Each row is a point on a tangle of strands that fork, close into loops and nearly touch. The rows are in no order.
(in the rows, 128 means zero)
Points whose rows are less than 167 apart are linked; no others are. Some points are linked to none.
norat: [120 176 152 114 135 151 125 124 146 117 124 136 132 120 191 144 108 181
 131 159 126  98 159  95  87 126  72 114 105 163 138  93 122 133 133 103
 160  96 123  42  75  75 179 105 106 172 138 127 109 108  88 165 106  53
 166  93 178 144]
fodi: [ 98 149 131  84 114 132  93 132 132 137 130 142  60 145 149 130 102 103
  74 124 125 143 142 120 145 118 171 130 147 102  66 103  94 142 114 204
  95 159  90 191 121 134  98 119 124 143 148 161 143 163 113 104 168 166
  71 165  85 125]
pubu: [139 147 125 112 123 109 119 110 147 100 117 118 105 158 131 119 146 113
 132 119 119 159 143 127 139 115 163 175 148 125 121 147 140 135 131 124
 121 142 114 180 188  97 108 134 167 132 163 124 140 137 145  99 149 143
 146 144 119 121]
rom: [100 156 147  69 115 147  94 121 122 140 119 148  98 131 164 149  90 124
 121 118 159 115 143 110 131 175 151 155 117  94 119 140 119 142 164 163
 158 140  63 190 190 124  84 104 176 145 158 145 143 160 127 105 148 177
 107 155  87 121]
Tet: [ 96 142 127 135 131 147 144  97 105 104 152  92 139  64 126  96 114 120
 110 123 156 121 173 101  86 154 157  53 125 128 181 104 121 150 120  90
 150  73 138 102  30  74 133 134 113  99  80  75 154 130 135 132 142  53
 147  81 116  94]
Beg: [ 97 123 114 124 187 147 131 165 110 156 108 128  86 114 139  86 125 122
  50 156  86 140  78 141 140  62  89 122 160 139 118 107 108  99  88 186
 135 143 105 159  82 186 138 118  82 106 108 141 140 140 168 109 195 122
  76 130 123 143]
mag: [193 120 128  98 108 109 113 161 136 129 100 106 172 130  89 140 153 139
 162 148 141 137 129  90 111 110 158 180 120 123 158 209 179  96 142 146
 147 102 121  99 182 177 128 128 159  82 156  94 123  99 128 156 118 115
 173 131 133  72]
tel: [137 146 104 111  74 134 146 131 199 142 134 180 160 106 172 167 159 111
 148  68 182 127 148 163 139 114 143 188 101  57 172 123 128 144 170  71
 146 155 123 166 161 124  84 176 109 130 145 121 147 161 146 148  96 108
 144  84 134 144]
Lanut: [128 109 172  96 105 116 136 147 147 138 131 117 133 133 165 139 107 121
 146 107 152 152 146 157  95 142 145 151 117  85 190 145 158 154 159  66
 163 102  79 150 149  92  96 164 161 121 123 131 135 164 122  96 127 114
 157  93 116 116]
Tas: [180 110 141 103  70 162 141 129 181 127 155 151 171  87 154 150 117 132
 152  51 164 116 132 166 109  96 134 171 105  81 187 106 134 144 156  69
 136 120 126 167 171 118  94 177 143 128 144 136 112 167 171 136  79  95
 149  79 112 112]
Zibev: [168 140 131 148 132 130 123 123 156 120 138 135 120 172 137 125 124 148
 136 170  73 125 138 112 132 119  82 145 142 181  99 143 168 142 142 140
 138 107 133 111 110 113 166 114 140 133 149 129 125 123  81 106 165 111
 152 123 191 166]
Zuru: [144 100 140  80  97 136 106 132 122 167 103 160 153  98 156 168  76 143
 152  46 177  88 105 167 122 167 164 177  80  74 177 122  89 156 187  90
 139 144 128 166 202 141  59 174 127 152 129 119 155 176 138 138  77 149
 135 119  87 108]
bibi: [126  81 123 172 134  64 152 132 111 168 146 158 104 160 160 169 174 130
 162 116 118 152 171 141 154 152 112 160 132 163 136 150 144 120 161  97
 137  95 147 102 149 135 161 121 151 191 169 154 123  88  82 132 120 119
 190 155 165 160]
kisis: [130 148  99 173 128 116 135 115 119 101 138  82  96 171  74 124 130  96
  75 140  72 143 161 145 161 139 170 112 164 150 102 166 137 137 109 122
  80 145 150 118 129 122 130  97 159 107 118 151  98 139 138 141 124 160
 129 126 134 123]
timo: [171 111 138 162 147  87 137 128 143 153 145 153 109 176 149 161 129 109
 132 120  89 162 147 114 102 133 102 159 156 172 139 142 150 146 161 121
 126  91 141 103 135 135 170 122 157 170 172 147 126 114  99 125 140 121
 174 148 200 171]
pulu: [121 131 135  91  86 143  90 102 127 118 143 180 140  79 202 155 102 120
 160  59 202 112 106 135 160 141 134 163  75  75 150  84  99 152 126  89
 142 138 128 188 191 125  87 160 121 162 142 154 137 180 136  97  79 188
  98 143  99 147]
guli: [100 134 138 126 158  91 151  92 132 112  97 119  81 146 162  91 121  84
  87 129 128 153 141 114 137 135 148 144 148 152  90 110  92 139  97 172
 125 110 135 133  83 117 144 102 144 142 102 109 180 131 107  68 165 171
  79 166 112 130]
gugo: [114 100 130 201 133 134 140 142 126 108 129 148 185 152  67 143 181 110
 110 103 102 129  77 135 168 124 113  72 111 166  98 167 123 141  95 109
  61 134 217  92 150 172 160 113 105 110 119 139  86 104 122 160  90 161
 113 191 143 134]
fom: [163 180 111 183 126 159  99  95 133 105 117  77  71 169  73 108 110 141
  52 178  67 150 149 147 141  89 143 115 185 146  88 156 114 133 135 158
  78 144 141 114 104 112 151 100 137 105 128 147 107 137 150 135 161 124
 126 113 146 128]
kizu: [155 173 140 107 101 160  87 139 127 100 147  57  86 139 119 114  94 141
  64 118 111 140 181 126 114 100 168 113 169  71 113 127 138 125 138 200
 114 122  82 149 130 107 103 100 153 122 167 135  82 117 161 118 201  96
 103  91  89 109]
mibo: [121 124 149 102 136 108 158 173 171 196 100 190 172 120 175 226 141 134
 159  92 200 175 143 168  98 154 136 160  66  45 204 117 106 141 202  90
 170 110  90 104 129 154 113 169 142 111 135 131 203 218 144 123 150 101
 154 124  95 137]
butu: [151  84 171  69  94 144  89 127 132 143 141 141 135 100 198 142  64 130
 141  65 137  82 113 160 113 154 179 152  88  87 182  99 128 173 166  76
 136 130 121 185 187 130  79 149 152 147 114 142 128 168 153 121  90 160
 139 105  94 115]
Sika: [108 127  68 124 171 130 130 146  39 158 117 102  54 176  73 147  73 135
  81 127 103 169 104 153 180  72 178 130 159 143 106  92  71 126 123 144
 125 172 102 152 132 172 126 114 117 132 145 168 127 170 166 130 107 192
  74 121 101 141]
bodo: [179 166 118 174 139 163  92  68 139  77 114  84 103 168  69  85 106 174
  92 166  72 126 138 108 134 124 132 113 143 192  95 143 112 158 112 144
  89 124 152  83  97 101 167 105 150 129 124 114 115 128 146 146 121 136
 145 115 180 121]
Bok: [119  99 172 125 162  76 156 141 131 173 129 131 116 152 161 188 150  94
 201 103 147 181 157 120 116 166 123 166 125 110 149 112 134 142 183 113
 195 116 119 102 116 128 129 156 142 140 131 126 172 161  85  73 180 133
 147 168 122 155]
kasi: [110 130 154 114 149 141 193  95 122 109 110  91 150  85 125 117  96 117
 142 101 151 112 168 116  99 155 157  84 124 117 166 109 121 128 126  82
 160 108 149 106  30  91 135 132 103  92  67  80 165 156 121  89 157  78
 166 105 114 149]
diz: [168 155 152 104 113 180 108 103 158 100 139 117 147  90 145  89 134 166
 145 159 140 107 130 118 101 111 100 127 149 128 103 107 157 134 122 128
 142 136 124 134 112  77 134 135 138 113 133 118  92 114 142 111 121 109
 125  87 150 147]
genu: [108 128 104 138 144 149 114 101 113 117 119 120 201 103  95  91 175 178
 134 158 108  98 103  99 120 112 106  78  85 180  97 144 112 120  86 114
 113 149 186  65 122 136 150 139  75 101  92 114  88  89 163 172  80 101
 151 152 170  74]
pil: [136 105  95 144 115 127 169  74 143 112 163 148 140 136  94  97 171 165
 147 139 136 105 129 104 118 146 135 109 115 146 157 109 126 145 144 107
 113 146 159 132 122  89 129 136 101 111 101  78 122  83 115 182  68  61
 155  78 162 101]
zum: [121  98 167 116 160  89 165 117 144 139 118 127 114 138 172 135 117  85
 162 125 129 144 132 114 121 149 118 140 132 114 128 108 139 139 137 119
 179 124 157 120  88 108 138 159 135 120 104 116 173 142  99  66 166 148
 122 160 124 171]
femu: [ 92 123  94 133 168 163 148 171  53 126 143 119 122 126 105  87 112 113
  96 137 110 110  92 145 187  90 132  55 132 138 109 116 126  84  96 139
 133 178  98 177 110 201 116 100  98 127 108 141  98 108 156 144 110 190
  77 168 100 130]
Ril: [125 134 134 114 158  71 159 143 156 175 103 199 145 153 187 198 179 126
 167  86 173 184 169 148 129 145 141 187  93  54 175 122 108 161 220 106
 188 114  82  97 141 146 114 156 139 156 142 118 205 174 145 107 158 118
 167 131 116 131]
depi: [126  69 116 123 103 105 112 130 123 109 131 117 209 151  69 124 160 107
 173 134 148 140  74 119 138 113 148 120 126 153 112 154 160 123  88 146
  97 132 161  89 156 153  93 154  99 119 159 115 100  91  78 145  81 133
 149 127 125  55]
zos: [ 87 127 108 161 129 108 108 165  96 157 157 159  89 132 132 174 163 105
 176 127 132 143  99 133 161 152  81 170 144 141 106 110 140 135 138 142
 136 142 120 170 193 154 140 121 132 165 143 180 129 115 123 133 179 192
  73 148 112 171]
Besu: [128 134  97 167 139 119 125  38 121  83 157 134 118 185 107  96 120 141
  74 148 104 132 160  94 128 127 146  97 112 165 135 107  90 149 130 108
 102  96 156 103  92  71 151 112 127 142 109  92 155 125 135 187 128  81
 169 103 179 113]
Vez: [109 118 103  99 115  93 109 117 109 154 109  96 129 146 103 141 126 145
 136  98 170 135 157 123 116 173 212 138 112 101 132 145 101 130 119 144
 120 147 111 153 184 119  76 124 157 142 142 120 139 129 110 159  73 145
 137 160  58  72]
Bas: [142 117 142 145 115 136 135 176 143 152 165 122 126 129 116 144 146 121
 171 156 112 138 126 126 131 147 112 138 152 143 109 169 182 127 153 102
 155 126 132 136 158 105 153 137 140 115 151 153  83  92 102 144 120 116
 179 133 167 129]
rido: [115 123 130 154 104 109 125 147 120 140 143 157  76 133 146 158 160  99
 144 122 113 152 123 121 162 115  93 164 143 145  86 121 120 132 145 186
 113 139 112 187 170 153 149 143 135 153 174 145 131 125 144 107 192 149
  92 139 145 190]
Tidev: [112 140  90 130 105 112 134 108 161 146 125 191 162 126 154 170 181 119
 147  85 188 141 146 158 140 132 150 206  87  46 159 122 123 131 174 105
 144 168 140 154 179 120  62 157 103 144 114 112 188 163 126 165  98 133
 136  98 106  90]
vifaf: [166 160 132 181 148 141 102  89 146 101 120 107 124 164 115  90  98 171
  56 161  64 105 131 106 128 111  82  96 142 190 115 150 111 148 119 155
  86 112 162  60  75 120 196 102 106 113 103 124 129 141 125 132 158 131
 125 129 204 132]
Muz: [113 130  83 132 166 146 129 147  92 133 130 137  98 131 100  97 102 132
  75 139  76 131  93 152 169  47 104  95 163 152 112 109 116  82 106 171
 127 154  86 168  91 180 141  98 108 105  92 151 115 111 185 136 138 154
  91 142 117 138]
let: [120 145 154  90 122 116 131 136 126 138 104 126 122 128 177 138 110 124
 146 112 166 136 140 132 121 180 158 163  98  92 159 144 125 154 173 116
 174 130  82 176 194 114  87 134 169 114 138 134 158 150 116  82 117 159
 135 136  81 113]
vinub: [147 100  99 169 110 108 151  73 123 126 143 146 163 168  72 119 164 160
 120 130 122 116 118 108 132 137 136 132 105 167 144 125 133 147 127 109
 102 135 176 115 144 123 161 144 117 144 112 112 111  93 114 184  70  99
 181 132 188 106]
baref: [120 149 125 164 151 124 135 124 138 113 117 102 101 149 128  65 118 120
  82 165  76 129 115 132 125 106 100  94 151 167  97 167 140 129  92 165
 119 121 154  89  63 119 156  93 122 101 102 115 132 123 135 110 179 147
 128 127 170 147]
Zis: [109 130 113 149 162 130 150 117 141 124 135 152 149 122 139  75 146 129
 135 145 109 122 116 128 141 125 100 127 132 140 106 140 135  98  79 105
 116 132 157 134 135 120 149  92 139 128 105 129 120  82 149 129 105 167
 123 157 127 141]
gim: [119 104  96  99 113 131  96 142 138 174 105 158 163  97 160 182 112 137
 199  76 205 112 102 142 136 143 146 206  74  53 160 139  98 133 163 111
 159 133 134 151 221 143  81 163 126 167 145 148 156 160 114 132  96 184
 123 145 101 102]
Zigar: [153 114 155  97 116 165 102 133 112 108  92  74 104  68 146 100  44  90
  74 101 123  87 159 128  84 169 157  87 162  82 120 101 141 107 119 150
 159 112 105 125  45 119 109 111 126 122  97 109 136 154 104  50 195 112
  94 124  93 140]
Ton: [126 147 109 127 122 152  94 118 127 128 123 138 138 126 156 122 136 204
 137 168 114  96 153  97  95 135  87 128 102 174 106  93 138 152 112 110
 139 150 144  53 101  82 187 114 102 166 138 116  81  75  95 195  74  69
 166 114 204 116]
Pek: [ 80 111  99 138 132 140 106 176  53 160 183 139 110 131 111 161 137  99
 158 128 138 128  99 123 150 171 120 110 122  99 125 118 131 125 153 121
 166 161  97 185 182 157 114 115 140 138 126 170 124 123  99 148 141 201
  75 156 105 135]
dogus: [123  87 122 151 116  87 155 162 148 158 149 137 129 138 136 156 158 129
 182 123 142 138 144 142 129 152 115 169 127 137 129 159 162 132 141  88
 149 102 146 119 163 112 142 140 127 150 152 158 116  66  91 132  67 108
 189 129 155 128]
tekop: [ 94 159  99 133 184 110 152 154 127 142 107 149 121 113 103  78 133 113
 104 146  98  93 107 171 175  90 131  86 136 163  99 145  78  70  86 120
  64 168  98 100 122 173 117  85 137 152  82 137 132 130 184 146 122 188
  58 174  64 132]
Seg: [189 156 149 118 106 176  91 143 156 125 150 129 124 101 137 121 149 163
 140 181 110 116 121 114 133  93  69 143 166 149  62 102 147 105 139 174
 131 128 112 131 117 113 145 133 132 119 168 136  88 119 123 131 156  77
 106  93 158 144]
larom: [115 114 115 131 113 164  94 106 122 100 114 117 170 127  90 118 177 214
 133 153 105  77 126  84 113 135 112  91  88 177 109 131 138 168 109 118
 121 153 173  66 106 114 195 132  97 136 104 119  79  90 118 172  63  66
 164 140 215  99]
Pimit: [ 93 129  94 134 122 158 144  79 104  98 148  96 142  66 142  69 127 154
  97 146 150  98 174 128 101 145 145  56 120 131 147 129 115 143  87 111
 126 106 145 141  80  79 130 132 112 122  82 101 124  96 168 139 100  86
 151 103 106  75]
Zas: [130 117 100 151 123 115 114 184  93 129 149 106 158 156  45 151 162  86
 143 137  99 149  95 119 172 111 159 122 143 125 113 153 140 114 117 124
 106 168 138 128 175 177 111  94 126 104 170 139  98 122 110 172 115 196
 111 160 108 122]
Ronu: [166  91 117 196 119  93 130  89 124 127 111 141 184 162  61 146 153 118
 130 135 140 136  91 128 156 134 126 129 109 194 131 148 126 133 116 115
  57 117 195  75 155 146 155 133 122 142 145 143 120  84  96 177  72 117
 162 170 180 115]
sufo: [162 112 135 118 104 131 178 151 155 172 146 157 147 125 151 168 126 168
 173 115 156 136 152 156  83 139 141 154 103  83 181 157 156 136 176  71
 133  93 116 134 130 114 123 184 126 128 114 122 125 142 106 158  99  44
 206  59 160 118]
Mel: [127 133  86 150 120 138 137 148  87 106 155  84  99 144  67 116 113 117
  75 145  72 139 126 155 159 123 158  91 162 130  95 120 148 125 121 139
 116 165 119 155 120 153 119  96 124 108 126 144 100 120 150 144 129 176
 106 122 112 113]
pur: [164 132 157  99  78 145 106 156 163 127 142 154  81 134 135 140 152 129
 142 156 106 134 130 121 147  88  64 166 155 152  74 139 128 126 140 210
 123 121 100 158 110 130 148 158 107 133 189 136 110 125 126 127 195  93
 127 105 192 173]
dak: [107 137 109 155 135 120 140  56 125  77 132 106 107 144 129  71 138 142
 102 153 118 140 160 118 105 112 162 122 137 151 122 112 115 130  94 123
 116 114 134 111  77  89 154 122 129 113 117  99 155 103 140 133 145 117
 154 116 123 115]
romi: [134  97 157 108 110 126 164 159 168 177 136 159 166 112 186 180 103 122
 153  87 172 166 146 152 101 155 148 170 100  73 195  97 132 157 177  56
 158 105  99 139 131 123  97 164 141 132 110 145 177 197 120 116 141  87
 161  84  91 149]
Sen: [135 131 110 149 171 128 145 141 111 119 115 133 127 129  76  92 138 107
 117 148 103 119  94 151 173 111 115  90 128 168 101 138 103  92  67 119
  72 151 136 120 135 156 139 106 151 127 107 140 110 112 160 157 108 189
  79 151 103 134]
temom: [ 72 141 164 108 182 103 141 157 156 149 126 136 119  80 178 115  97  93
 138 136 120 122 117 106 104 120  78 135 140 126 117 102 124  75 100 164
 157 111 138 122 111 144 124 117  78 112 118 125 145 119 126  68 188 124
  90 156 127 192]
Zim: [115 128 179 122  98 123 117 175 158 129 140 170  75 107 165 150 121 120
 129 155 123 143 110 114 133  95  44 150 148 151 105 100 130 122  96 190
 119  92 115 171 105 150 149 163  81 117 178 137 126 114 112 113 203  91
  91 122 148 176]
fusu: [161 137 136 116  93 106 125 157 141 107  86  79 131 154 110 116 143 154
 141 138 149 131 169 110 109 136 186 145 117 105 173 188 171 102 164 133
 154 109 120 121 167 133 128 117 190  93 139  83 121  89 140 136  95 106
 170 128 102  71]
Suvik: [153 118 125 138 102 120 157 124 189 146 161 155 161 114 157 157 124 136
 170 126 148 136 141 149 101 136 102 151 108 103 176 102 158 142 156  77
 144 118 145 129 133 113 124 163 110 128 111 125 148 117 102 158  75  63
 161  49 131 135]
rit: [136 128 180  88 147 153 157 152 110 127 100  96 118  64 119 110  65 110
 128 105 118  82 128 118  83 153 124  77 148  94 126 114 157  91 119  99
 160  95 111 133  50 112 139 149 140 111  64 105 126 164 112  41 197 123
  90 121 110 173]
Per: [169 145 131 109  94 113 136 128 123 130  85  76 125 141 119 149 147 185
 143 131 157 137 187 132  83 171 182 122  97  97 199 176 133 120 172 123
 147 108  90 135 147  87 122 159 171  89 136  92 115 114 151 150 106  60
 167  92 101  53]
ket: [107 130 109 104 127 119  98 109 132 105 115 111  62 128 164  87 108  96
  76 131 122 134 136 162 127 120 156 123 158 137  76 100  99 115  72 169
 101 123  95 158 101 108 118  97 145 137  92 134 149 145 125 104 163 153
  72 151  87 124]
rasuz: [148 110 114 141 112  76 121 166 122 120 122 103 157 158  70 146 171 123
 151 141 123 151  97 112 139 136 156 158 128 134 147 187 157  84 133 149
 121 130 136 113 200 165 118 111 148  97 153 129 108 109 103 170 109 169
 150 152 130  78]
Lumev: [103 157 156 114 152 141 132 176 137 136 143 143 102  81 152 114 110 126
 122 164  96 120 100 117 105 106  48 122 152 159  92  83 127  94 105 179
 157 103 107 151 100 143 162 102  90 117 141 143 113  99 134 102 176  94
 103 113 138 188]
kuz: [116 117 106 124 123 113 142 108  96 128 120  98 139 151 113 121 157 123
 152 123 127 141 144 153 128 167 183 145 108 118 126 143 145 123 119 111
 142 162 126 134 162 109 105 134 144 130 108 125 140  99 121 120  87 137
 150 131  86  72]
Sasa: [ 90 165 142 118 147 149 142 148 143 132 132 116 142  78 181 114 124 137
 146 170 111 106 124 112 107 137  53  96 140 158 118 118 135 110 102 117
 147  72 132  71  90 102 158  79  98 143 136 141 107 101 112 124 113  81
 158 110 161 154]
ven: [110 145  84 170 163 117 144 157  72 165 133 134  77 163  42 144 123  95
 102 138 112 163  80 156 173  90 136 124 155 153 112 127  73 128 148 144
  94 185 116 159 144 175 136 108 151 134 131 189 121 163 157 131 135 199
  36 133 110 168]
Gili: [125 106 173  68  79 160  91 130 122 119 161 171 123  98 208 156  63 110
 142  60 165 104 106 135 145 174 149 156 103  83 151  88 123 161 161  86
 139 124 106 175 168 130  94 134 132 144 139 151 134 200 166  75 129 168
 106 135 119 160]
labud: [105 108 169  96 148  97 142 145 129 173  93 165 133 149 184 234 165 134
 186  91 186 171 164 127 106 163 135 180 103  85 148 132 104 149 184 145
 189 129 105  85 126 158 139 168 131 148 157 102 199 198 137  81 189 141
 154 149 119 145]
zafi: [ 93 144 137 154 186 121 136 144 138 155 101 119  93 109 122  85  99 122
  50 164  49 131 102 130 120  93  94 103 152 150 136 147 106  98  95 181
 125 135 144 106  60 182 140  87 106 107  88 116 161 133 142 104 200 139
  88 134 144 133]
bapa: [147  98  96 133 117 110 129 127 143 150 127 153 161 123 126 160 164 134
 197  89 204 129 134 140 134 120 150 197  87  84 118 122 118 109 140 109
 146 147 138 135 187 133  87 151 134 163 132 124 166 124 121 140  84 159
 134 135  88 111]
Pofer: [105 123 152 132 179  90 158 126 133 127  91 107 121 118 168 101 121 110
 111 128 128 138 126 111 109 131 115 124 152 139 130 108 142 118 110 155
 163 124 166  97  64 139 140 118 109 122  88 110 162 124 113  77 174 156
 102 171 137 161]
Rup: [ 83  87 120 152 117 128 124 195  84 149 157 125 142 133  77 153 153  97
 155 134 122 126 106 140 177 133 112 101 131 123 121 137 162 112 138 122
 134 155 144 175 174 170 113 124 116 105 153 161  96  85  93 173 118 175
  99 156 112 135]
Divaf: [147 164 139 118 132 185 103  96 129  87 129  93 146  61 175  55  97 142
 109 141 132 103 127 124  84 115 110 106 143 113 136 102 133 135  93 114
 134 112 114 130  78  82 119 111 130 109 120 110 122 109 165 102 124  97
 130  70 114 140]
porif: [140 136 123 119  99 104 168 122 147 141 119 143 144 172 117 147 153 181
 161 132 151 128 154 115  88 134 154 145 100  99 198 183 159 138 184 108
 148 128  97 125 142 114 127 155 135 109 116  90 136 116 134 158 114  38
 208  92 143  68]
kul: [121  83 109 126 128  71 133 135  97 105 106 110 182 166  58 135 166 114
 160 108 162 149 100 139 134 121 196 115 122 129 126 161 122 139  98 150
  71 139 161 111 168 145  68 167 119 144 136  86 123 117  89 140  79 165
 134 144  69  51]
Dazi: [155 156 182 112 149 143 101 129 179 117 109 144 106 129 144  83 124 162
 117 176  90 105 114 102 111  65  65 133 162 147  94 136 117 125  96 202
 131 105 120 109  70 120 148 136  89 118 142 113 132 127  94  99 197  83
 105 124 172 149]
Kimeb: [163 143 130 142 104 113 127 157 147 134 135 136 103 148 110 151 159 126
 114 147  90 143 122 114 140  79  88 166 157 136 112 144 143 119 148 184
 113 154 120 184 163 159 150 126 133 126 175 139 115 134 139 125 200 120
 126 126 180 165]
lag: [104 128  98 166 167 109 135 141  95 141 127 148  85 154  93 133 151  89
 119 134 112 123  82 136 177 126 103 119 130 159 111 118 100 114 108 120
  99 166 143 149 137 163 155  91 167 150 111 162 129 141 135 118 140 215
  49 163  96 160]
ragiv: [112 133 103 127 150 158 152 119 123 121 137 122 174  83 130  73 159 150
 147 147 137  90 123 125 119 137 105  70 112 158 124 139 138 107  77 116
 111 138 161 110 118 132 143 126  98 128  98 116 100  69 167 145  81 132
 134 129 128 106]
gika: [101 134  62 115 125 166 119 144  40 126 146  99 110 145  85 127  94 110
  55 122  95 142 134 149 184 103 183  58 157 114  83 111 129 109 119 136
 121 185 101 154  94 196 106 101  96 142 117 153  72 140 161 154  93 172
  98 150  88 117]
zuduv: [ 86 155 151  81 135 129 116  77 151  98 125 159 119  95 209  89 123  79
 131 103 162 112 114 155 147 105 113 126 115  76 132  89 114 123  77 145
 107 140 114 167  97 115 107 122 100 138 141 108 146 157 158  85 106 172
  82 160 102 156]
dokas: [136 105 200  92 105 135 144 140 145 131 117 116 135  94 181 189  69  99
 168  79 171 141 121 139 109 148 116 159 121  97 154  91 139 135 138  90
 143  99 105 133 112 119 114 185 131 118 136 122 163 208 121  48 163 126
 120 134 130 188]
gaf: [161  80 111 149 118 114 109 103 139 112 122 125 203 175  49 119 158 108
 151 139 134 136  92 105 146 108 142 129 117 191 115 129 138 124  76 123
  72 128 176  47 147 141 113 133 128 120 131 124 117 105 114 160  83 112
 146 134 150  89]
Bito: [ 78 174 140  87 101 130  88 101 112 158 132 162  55 144 138 160 109 124
  85 115 163 136 130 101 147 150 177 139 158 110  94 137  80 136 145 212
 130 136  80 188 190 136  82 107 160 142 181 150 150 177 130 119 152 188
  93 179  65 149]
tera: [143 117 121 189 155 128 130 109 129 127 121 159 170 154  86 155 144 103
 114 112 108 127 102 129 153 154  88  83  99 171 116 161 114 126 102 118
  57 115 195  78 145 139 178 113 126 152 117 149  91  74 126 179  45 149
 134 199 168 165]
runa: [107  98  96 114 124  56  99 145  98 138  93  89 144 174  86 144 144 113
 134 111 186 147 123 109 135 136 199 144 121 121 135 151  97 121 104 142
  68 113 131  96 187 143  78 122 164 143 141 113 133 128  92 167  95 171
 133 156  43  50]
dofuf: [ 99 146 143 123 132 158 140 175 128 139 141 137 112  52 170 123 114 127
 148 185 114 102 119 128 116 139  36 106 140 148 105 102 145  89 119 124
 153 101 107 137 129 136 138  87 119 118 142 164  89  78 138 153 115  95
 115 112 121 167]
puna: [165 153 116 180 128 159  96  23 113  65 113 106 107 193  67  99 115 172
  73 162  95 131 155  91 129 137 156 118 126 179 133 143  93 169 126 117
  92 138 152  82 111  76 174 125 154 150 145 116 123 145 133 178 122  76
 163 105 204 104]
Vuru: [139 129 185 112 155 146 164 131 113  98 114  74 139  97 122 103  84 122
 143 129 126 102 133 116  88 147 109  90 152 141 138 128 163 128 112  93
 178  90 131  91  32 102 139 138 132 109  95 103 126 133  93  58 171 100
 143 108 139 147]
masog: [127 145 104 145 116 131 147  91 189 108 170 153 169  92 137 122 144 152
 148 136 138  94 142 124  97 134  98 116  88 106 175  83 133 127 153  94
 130 130 149 139 126  85 132 137  79 133  92  98 136 115 123 174  60  59
 150  60 145 112]
Suda: [149 141 147 109 121 176 115 101 112  88 128  75 127  76 160  96  65 111
  94 105 139 109 165 125  79 147 155  96 154 100 134  98 137 137 101 110
 146  90 103 121  64  68 119 117 132 124 118 126 138 136 137  70 163  92
 118  92  92 123]
rero: [169 132 150  91 132 199  88 104  96  91 148 131 116  59 162  82  98 117
  69 117 101  84 110 139 116  98  95  86 156  68 105  88 135 112 153 171
 136 118  79 176  69 124  89 135 124 115 121 134  92 142 162  82 180  94
  59  84 109 150]
lelu: [156 150 137 148 118 135 124 129 135 115 141  93 119 175 107 108 151 147
 139 155  93 128 131 128 127 128 113 117 160 154 118 181 165 141 142 129
 138 132 135 111 130  96 163 118 147 107 141 142 108 104 105 122 138 120
 157 110 155 111]
rifa: [134 104 130 158 129 133 126 124 140  99 127 143 179 134  51 107 152 131
 117 150 113 119  69 121 155 105 117  70 117 192  89 142 127 132  61 108
  60 126 185  49 133 167 134 118 115  92 108 115 106 101 132 176  82 154
 126 168 151 109]

A piece is two or more points that can be reached from each other along the links. Count, over all rows, the pieces, the separate loops (a circle has one, a figure eight two, a Y none), the forks (points with three links) and the tips (points with one).
pieces | 4
loops | 4
forks | 7
tips | 7

How many points has the smallest loop of links through each point below? Write none if it is on no loop.
guli | 14
Vez | none
dogus | 6
tera | 5
